Each scene shows the same named points in several views. A view is turned or mirrored, shifted and resized as a whole, has a little noise and may leave points out.
In the rows, zero is written as 128.

Scene 1
View 1
z108: [103 123 128 150 126 124 125 163 172 119 137 133 128 116 132 133 119 126
 106 149 143 110 158 138 123 101 101 137 134 115 117 121  99]
z28: [ 85 113 122 119 106 133 142 151 155 101 136 151 127 106 148 151 128 138
 132 135 136 125 150 142 136 124 106 124 167 113 125 160 117]
z222: [ 88 115 124 140 120 118 153 150 150 127 136 110 129  90 138 133 148 140
 139 101 163 178 179 144 114 168  99 150 131 127 163 163 146]
z574: [ 78 107  94 133 143 143 130 146 188  84 108 146 144 120 138 145 104 126
 117 167 105  61 144 136 155 115  94 110 158  85 131 169 148]
z841: [ 83 115 120 122 123  87 152 151 164 125 107 102 131 112 147 141 112 133
 147 117 138 183 148 134 131 147  87 145 139 119 150 131 126]
z64: [ 95 109 125 141  93 171 135 149 147  95 157 178 140 106 146 158 154 140
 118 140 142  69 173 140 132 105 107 114 165 115 105 165 102]
z815: [ 66 145 151 102 108  86 121 173 175 159 115 138  72  98 136 146 134 128
 127 118 144 221 144 122 116 158 110 159 152 139 139 110  91]
z337: [123 115 136 183 132 114 148 154 147 139 165  77 140  91 127 110 139 132
 120  96 200 177 188 169  87 142  98 160  96 128 165 142 137]
z298: [ 87 124 127 147 127 159 112 151 178 115 154 154 106  80 126 127 153 132
  94 136 161 116 178 158 111 152 122 134 144 111 151 191 149]
z608: [122 127 155 152  96 102 138 193 116 151 173 129 116 105 142 138 134 138
 116 112 190 160 156 147  99  79 110 140 131 142  86  77  37]
z704: [ 88 116 105 138 129 109 144 187 139 129 120 127 125 114 144 146 126 135
 133 124 139 121 149 124 133 104  97 123 148 112 103 112  90]
z882: [ 98 107 120 120 111  91 165 151 145  98 121 108 149 121 155 148  89 135
 152 133 136 165 130 150 140 112  84 127 156 111 128 129 114]
z483: [100 111 105 165 141 128 143 180 140 128 139 117 135  99 134 131 141 136
 119 115 166 112 172 141 117 122 101 130 132 110 125 146 118]
z156: [109 127 137 171 147 106 122 129 224 140 122  83 151 129 107 111 123 109
 110 133 146 145 192 122 109 139  76 185  67 132 172  95 128]
z754: [110 128 132 149 144  72 135 182 173 134 123  87 118 117 134 121  78 121
 114 138 158 175 131 151 121  99  91 146 119 116 122  84  94]
z644: [ 90 114 119 152 116 158 126 148 168 118 142 157 142 113 131 142 159 132
 116 135 138  77 188 121 124 120 102 134 132 118 121 146 110]
z332: [ 95 119  94 151 169  96 132 195 169 117 108 101 117 111 133 126  80 120
 106 149 144 124 126 152 135 105  99 121 144  88 126 126 127]
z989: [107 124 131 172 131 118 135 159 162 153 141 103 143 110 122 125 159 129
 126 102 168 138 199 122  99 130  88 164  90 138 139 106 101]
z769: [ 92 119 129 129  99 120 142 191 116 130 155 149 106  89 150 153 145 146
 128 112 171 153 149 147 118 111 115 121 170 124  99 138  80]
View 2
z156: [126  83 220 135 185 127 144 135 117 109 140 145 127  66 219  92 161 147
 104  76 133 137 127  32 116 143 157  92 112 154  89 159 172]
z754: [106 147 155 120 145 122 182 100 142 116 116 165 194 127 194 110 166 154
 121 110 137 129 201  49 101 115 158  77 116 166  74 131 119]
z882: [123 141 145 135  97  90 146  99 131  78 141 139 184 139 181 106 165 158
 159 183 138 116 195  91 101 135 167 122 135 183  90  99 145]
z483: [117 123 148 117 101 140 142  99 117 119 110 126 152 123 191 151 133 124
 145 122 156 130 138 106 112 140 154  90 154 150 159 116 169]
z28: [150 118 144 137  92 119 124 127  99  86 144 133 182 156 188 143 123 129
 150 181 152 110 151  97 119 145 153 136 159 164 139  98 141]
z337: [ 80 108 216 105 114 122 159  89 122 105 128 132 154 123 194 138 197 148
 113  57  98 130 146  99 132 143 176 100 150 131 147 157 205]
z298: [117  91 185 128  82 162 124 157  80 118 143 131 158 152 196 158 108 105
 131 122 135 102 114  85 153 154 146 146 167 125 175 111 153]
z704: [153 144 116 124 126 130 143  96 131 104 118 136 183 134 189 144 135 133
 152 164 176 137 166 103  95 125 157  80 146 175 129 107 128]
z64: [168 127 122 147  99 104 113 112  73  79 108 126 155 157 186 172  83 127
 137 185 169 118 116  94 131 151 133 134 195 160 180  94 154]
z222: [121  90 201 110  95 135 127 118 120  93 170 125 180 136 193 136 191 132
 148 122 116 120 147 124 128 148 186 128 144 147 144 129 183]
z644: [165 104 150 143 129 125 114 123  88  95 121 124 141 121 197 151  96 120
 134 151 173 129 103  86 121 148 144 114 166 157 163 112 160]
z841: [131 108 181 120 113 126 141 121 133  90 171 138 191 128 193 104 185 144
 155 150 132 120 181 101 104 135 186 120 120 171  94 120 150]
z108: [142 132 142 137 133 123 146 115 103 103 109 147 165 131 199 140 114 134
 126 138 165 124 146  63 116 136 138 103 150 161 126 118 135]
z769: [155 148 126 114 105 124 145  85 115  87 119 142 223 187 184 180 150 133
 135 143 148 129 165 127 121 127 166 102 175 156 163 115 125]
z332: [ 86 140 132 127 100 153 171 124 129 145 113 148 161 115 185 112 118 127
 158 143 159 116 186  59  99 125 141  92 120 161 101  92 124]
z574: [131 110 132 160  84 131 123 155  91 114 126 127 118 107 187 105  70 117
 177 209 180 103 140  61 108 150 128 141 142 168 117  66 141]
z989: [147 102 187 114 167 130 136  91 121  99 123 129 155 101 206 141 167 138
 114  81 149 153 121  91 111 138 169  75 142 154 143 158 177]
z815: [169 110 176 109 135 165 138 142 131  95 185 157 252 175 205 141 177 123
 135 132 136 126 182 103 118 121 185 114 125 163 105 134  89]
View 3
z28: [117 118 153 113 118 163 152  87 113 150 100 134 127 167 136 129  95 109
 132 101 154 144 132 167 118 100 135 100 126  97 134 111 147]
z332: [104 152 139 156 103 118 150 162  55 131 151  99 121 174 139 137 123 135
 140 111 119 159  96 180 129 159 129 135 132 131 139 126 157]
z989: [146 142 107 156 205 104  98 116 118 170 156 175 124 177 140 123  85  75
 144 119 153 136  68 111  88 123  90 141 106 147 142 135 158]
z882: [ 89 181 146 122 147 170 144 133  77 154 123 134 124 195 133 137 103 142
 105 109 176 135 108 171 108 128 158  69 139 100 132 108 170]
z108: [132 130 169 129 120 150 135  99  93 149 124 124 135 171 114 132  93 100
 148 115 145 140 113 163 102 139 112 120 119 121 142 116 144]
z841: [ 78 154 106 136 176 132 142 131 117 124 133 151 115 195 183 133 101 120
  87 120 177 134  96 137  91 111 134  81 132 106 132 129 163]
z64: [156  99 176 112 107 177 148  58 126 195  92 138 136 146  99 120  86  78
 168  89 148 150 136 173 142  86 119 126 112 105 130  96 137]
z815: [ 88 114 116 109 156 126 126  95 110  56  91 136 140 186 185 131  81 125
 103 126 138 141  92 112  45 141 140  86 128  98 132 155 161]
z704: [132 137 140 115 142 147 122 115  56 150 108 139 124 185 113 118  84 129
 142  95 116 162 103 153 106 127 144 126 118 118 128 125 165]
z222: [ 98 132  88 141 177 116 141 118 155 152 131 157 116 161 191 131 105  97
 109 108 178 132  89 130 118  83 129  87 120  98 132 134 160]
z337: [132 169  79 172 197  91 116 138 166 183 166 148 134 143 168 145 114  80
 133 111 188 108  38 120 120 130 105 107 105 107 142 157 169]
z769: [148 120 124  98 141 151 120  80 107 145  76 135 153 152 120 126  81 122
 148  81 124 139  82 137 106 125 162  96 106  76 126 150 178]
z608: [179 162 134 109 172 142  74  82  87 150  97 143 175 156  79 135  64 119
 168  98 129 114  37 115  68 183 146 106  90  98 135 170 188]
z644: [151 101 160 133 136 146 136  80 117 182 129 153 118 164 121 116  83  72
 161 109 142 156 130 158 120  92  94 149 114 132 139  98 131]
z298: [124  83 134 147 109 114 166  90 175 143 124 121 128 121 178 137 112  72
 156 112 153 143 113 155 142  94  94 130 115  98 142 129 126]
View 4
z644: [117 167 145 101 112  97 121 127 126 109 168  98 137 118 144 186 126 168
 157 136 149 151 124 135 128 130  98 109 129 151 108  91 108]
z989: [125 186 139 112  97  64 129 113 120 140 178 107 170 129 148 163 124 142
 108 142 144 130 129 133 153 110 128 123 128 164 155  66 141]
z574: [129 137 164 123 132 155 128  94  97 101 156  93 111 116 152 184 123 175
 164 120 138 152 124 149 107 155  91  68 161 123 107 111 107]
z156: [165 165 151 134  77  74 133  71 114 151 198 103 156 142 155 159 128 131
  85 126 136 108 159 141 129 122 135 114 158 169 162  78 114]
z754: [134 167 150 137 104 117 151 101 119 146 157 109 128 122 153 108 134 159
  70 120 164 115 119 121 126 111 129  81 145 123 165  81 179]
z841: [125 158 124 112 121 127 165 108 105 130 170 105 166 113 157 131 131 154
 114 121 119 129 136 143 137 109 118  84 155 106 185  88 145]
z332: [129 161 175 136 126 150 148  85 101 131 149 113 126 128 153 146 126 164
 107 125 157 131 104 129 130 142 123  65 152 118 129 100 172]
z608: [ 94 192 125 106 101  77 131 168 149 133 145 106 128 109 139 105 141 170
  92 129 186 134  97 106 139  90 117 116 100 135 156  63 188]
z28: [111 150 131  96 124 133 143 139 124 104 158  95 137 110 145 152 135 170
 156 124 139 147 120 139 122 126 102  93 142 108 134 104 127]
z882: [113 148 125 121 126 140 141 121 103 113 152  89 128 103 153 120 128 159
 122 107 128 136 118 147 127 116 101  79 156  99 180  84 158]
z769: [ 89 175 127  89 129 118 151 167 140 118 146 106 149 106 141 129 139 176
 139 132 162 147  98 118 141 107 115 104 115 106 139  94 167]
z222: [121 167 119  90 119 116 161 128 119 125 175 102 196 132 141 155 129 130
 137 132 112 130 129 146 158 122 131 116 145 112 164  97 138]
z483: [111 177 149 109 124 114 135 120 116 120 157 104 157 127 140 170 122 148
 136 137 148 143 102 136 152 133 118 103 133 139 126  84 157]
z298: [126 158 147  88 111 130 149 131 143 119 174 108 169 147 129 180 144 139
 161 134 140 133 122 129 138 155 129 121 135 122  95 131 112]
z108: [121 164 150 118 108 109 128 117 126 123 157 101 121 119 145 150 135 170
 122 126 163 137 118 128 120 127 111  93 136 138 124  91 137]
z337: [127 180 126 112  98  95 137 121 128 139 174  96 188 156 127 148 129  97
 105 124 125 113 112 137 173 134 149 143 141 139 160  78 168]
z64: [ 96 154 133  92 123 116 108 156 129  93 154  86 117 107 134 175 131 173
 179 126 153 159 109 134 122 136  88 110 122 131 100  96 116]

Which points are out of place in each view (at most two, in the order of its rows)? Write none if all are in place.
view 1 | z815
view 2 | none
view 3 | z108, z841
view 4 | none
